Each row is a point on a landscape with many valleys, with its height.
A ball rolls from a point to the lowest of its 4 nearest points, and stops where none of them is lower. Distance is the straight distance between rows; heights are no part of it.
fir height 507: [ 90  90  94  96 111 111 125  90 127  93 115 107 125]
gibu height 376: [ 92 102  90 121  97 121 131 102 108 103 141 106 105]
muked height 528: [ 91  91  88 109 109 116 134  91 128  97 127 109 120]
nirem height 392: [106 127 103  96 101  93 113 123  74 108  91  79  65]
dez height 502: [ 93 119 101 134  97 116 114 123  59  94  94  88  77]
nalu height 319: [110  79 118  91  92  63  58  81 106 111  66  98 111]
pepal height 612: [107 104  74  82  96  84  51  70 122  72  89 104 142]
Lanos height 256: [ 88  96  70 132  88 132 133  98 103  97 144 108 101]
dava height 529: [ 83  84  86  98 118 112 118  89 134  85 102 105 136]
Zemab height 248: [100  95 109  90 109 113 113  93 122 105 121 109 118]
zele height 348: [ 89  93  78 126  97 125 136  95 114 101 142 105 105]
fek height 526: [102 104 113 137  84 116 129 117  48  69  80  81  68]
Zomed height 579: [105  87 110  79 109 105  89  91 125  91 102 113 123]
Beten height 510: [ 91 107 103 109 100 117 122 102 108 108 138 106 108]
kaz height 527: [103 120 108 126  89 105 126 120  54  76  84  76  66]
Nobot height 286: [110  77 114  85  91  61  69  87 104 122  68  96  95]
ruv height 275: [116  83 111  79  89  56  80  89 101 122  72  97  88]
pavo height 304: [ 88 122 106 120 101 117 106 116  79 113 117  97  86]
livur height 400: [ 91 119  96 135  88 130 109 118  79  94 136 106  91]
Teg height 70: [128 119 106  72  99  67  98 121  76 105  88  87  60]
Gubu height 625: [110  84 115  86 103  90  62  90 118  99  85 113 121]
panaf height 694: [ 94 108 116 100 105 113 107 101 111 108 129 111 107]
seroz height 546: [111 114 120 125  79 108 136 117  51  65  85  74  64]
nunu height 276: [ 92 123 109 106 104 103 104 114  82 119  99  92  77]
Vitop height 547: [ 84  81  71  80 115 108  91  82 130  79  89 108 139]
mozud height 465: [ 99 101 116  88 108  98  89 106 100 131  94 103  87]
logiv height 600: [101  90  70  77 101  95  68  77 126  70  86 110 141]
Bel height 421: [ 99 127 100 108 100 101 114 124  74 106  86  80  69]
kiba height 461: [ 86 115  99 139  93 131 108 121  64  95 118 101  86]
fof height 331: [107  85 117  84 102  82  79  94 104 123  82 104  89]
mifam height 728: [ 96 104 116  93 111 111  99 102 109 117 117 110 103]
disot height 562: [103  87  91  79 108 102  82  84 128  76  94 111 135]
zazum height 756: [114  87 106  88  99  86  52  81 114  87  81 111 131]
lozos height 568: [102  84  98  79 109 103  88  88 131  82  97 116 133]
doti height 334: [ 87  87  69 136  97 134 138  94 112 102 138 107 103]
ror height 433: [108  86 117  84 104  92  71  89 112 116  88 111 105]
rumag height 619: [112  90 111  95  95  77  46  78 109  92  77 104 131]
ren height 538: [ 89  85  85  83 111 108 101  87 132  78  94 109 136]
logal height 511: [ 95 113 104 138  87 118 121 118  57  80  86  81  72]
vab height 326: [ 88 121 106 121  99 117 106 110  85 111 125 103  91]
Lage height 541: [ 77  81  84 108 121 113 126  90 132  89 107 104 127]
Zesar height 479: [ 97  93  99  88 112 109 110  92 127  88 110 114 128]
vod height 279: [ 91 104  82 131  90 128 129 106  96  96 144 108 100]
gel height 236: [124  99 108  69  91  57  92 106  87 117  89  94  70]
Tevik height 772: [110  86 104  81  99  90  60  84 119  79  87 111 132]
kolef height 320: [100 118 103  95 106  94 105 112  84 123  90  90  67]
Fubed height 310: [109  75 117  90  99  76  65  85 110 117  72 102 105]
nokuz height 603: [ 96  98  54  82  95  88  59  69 123  76  89 102 143]
miseg height 525: [ 85  86  88 102 118 115 124  90 130  93 114 105 127]
bam height 574: [ 87  90  60  81 108 100  74  76 131  77  81 109 138]
gagom height 506: [116 127 113 112  85 100 127 121  56  78  81  72  68]
gul height 451: [110 127 104 112  97 100 122 125  65  89  87  73  68]
kar height 504: [ 89 114 101 143  91 125 111 124  61  86  99  91  75]
Vekov height 264: [120  86 111  75  87  46  83  92  92 120  78  98  79]
rifas height 266: [119  95 106  73  95  67  88 103  90 123  82  95  69]
bivod height 903: [ 95  95 122  89 107 107  93 100 113 116 109 111 103]
luve height 438: [ 86  88  79 127 106 120 137  93 124 101 132 106 116]
Mos height 281: [ 92 116 108  97 108 102  98 113  89 128  99  97  80]
daten height 216: [ 91 116 110 101 105 110 100 115  94 126 106  99  85]
Pemaf height 375: [ 92 113 115 105 105 114 105 110  97 119 122 102  95]
Kasu height 363: [108 100 106  80 104  82  92 104  93 130  82  98  73]
kekag height 298: [115 115 100  84 101  83 105 116  81 113  88  88  62]
Nizif height 267: [131  91 114  69  78  37  80  97  83 117  85  97  76]

Where does a ball stop that starts at each point below?
nokuz => Zemab
muked => Lanos
dez => daten
fir => Zemab
kolef => daten
nirem => Teg
kar => daten
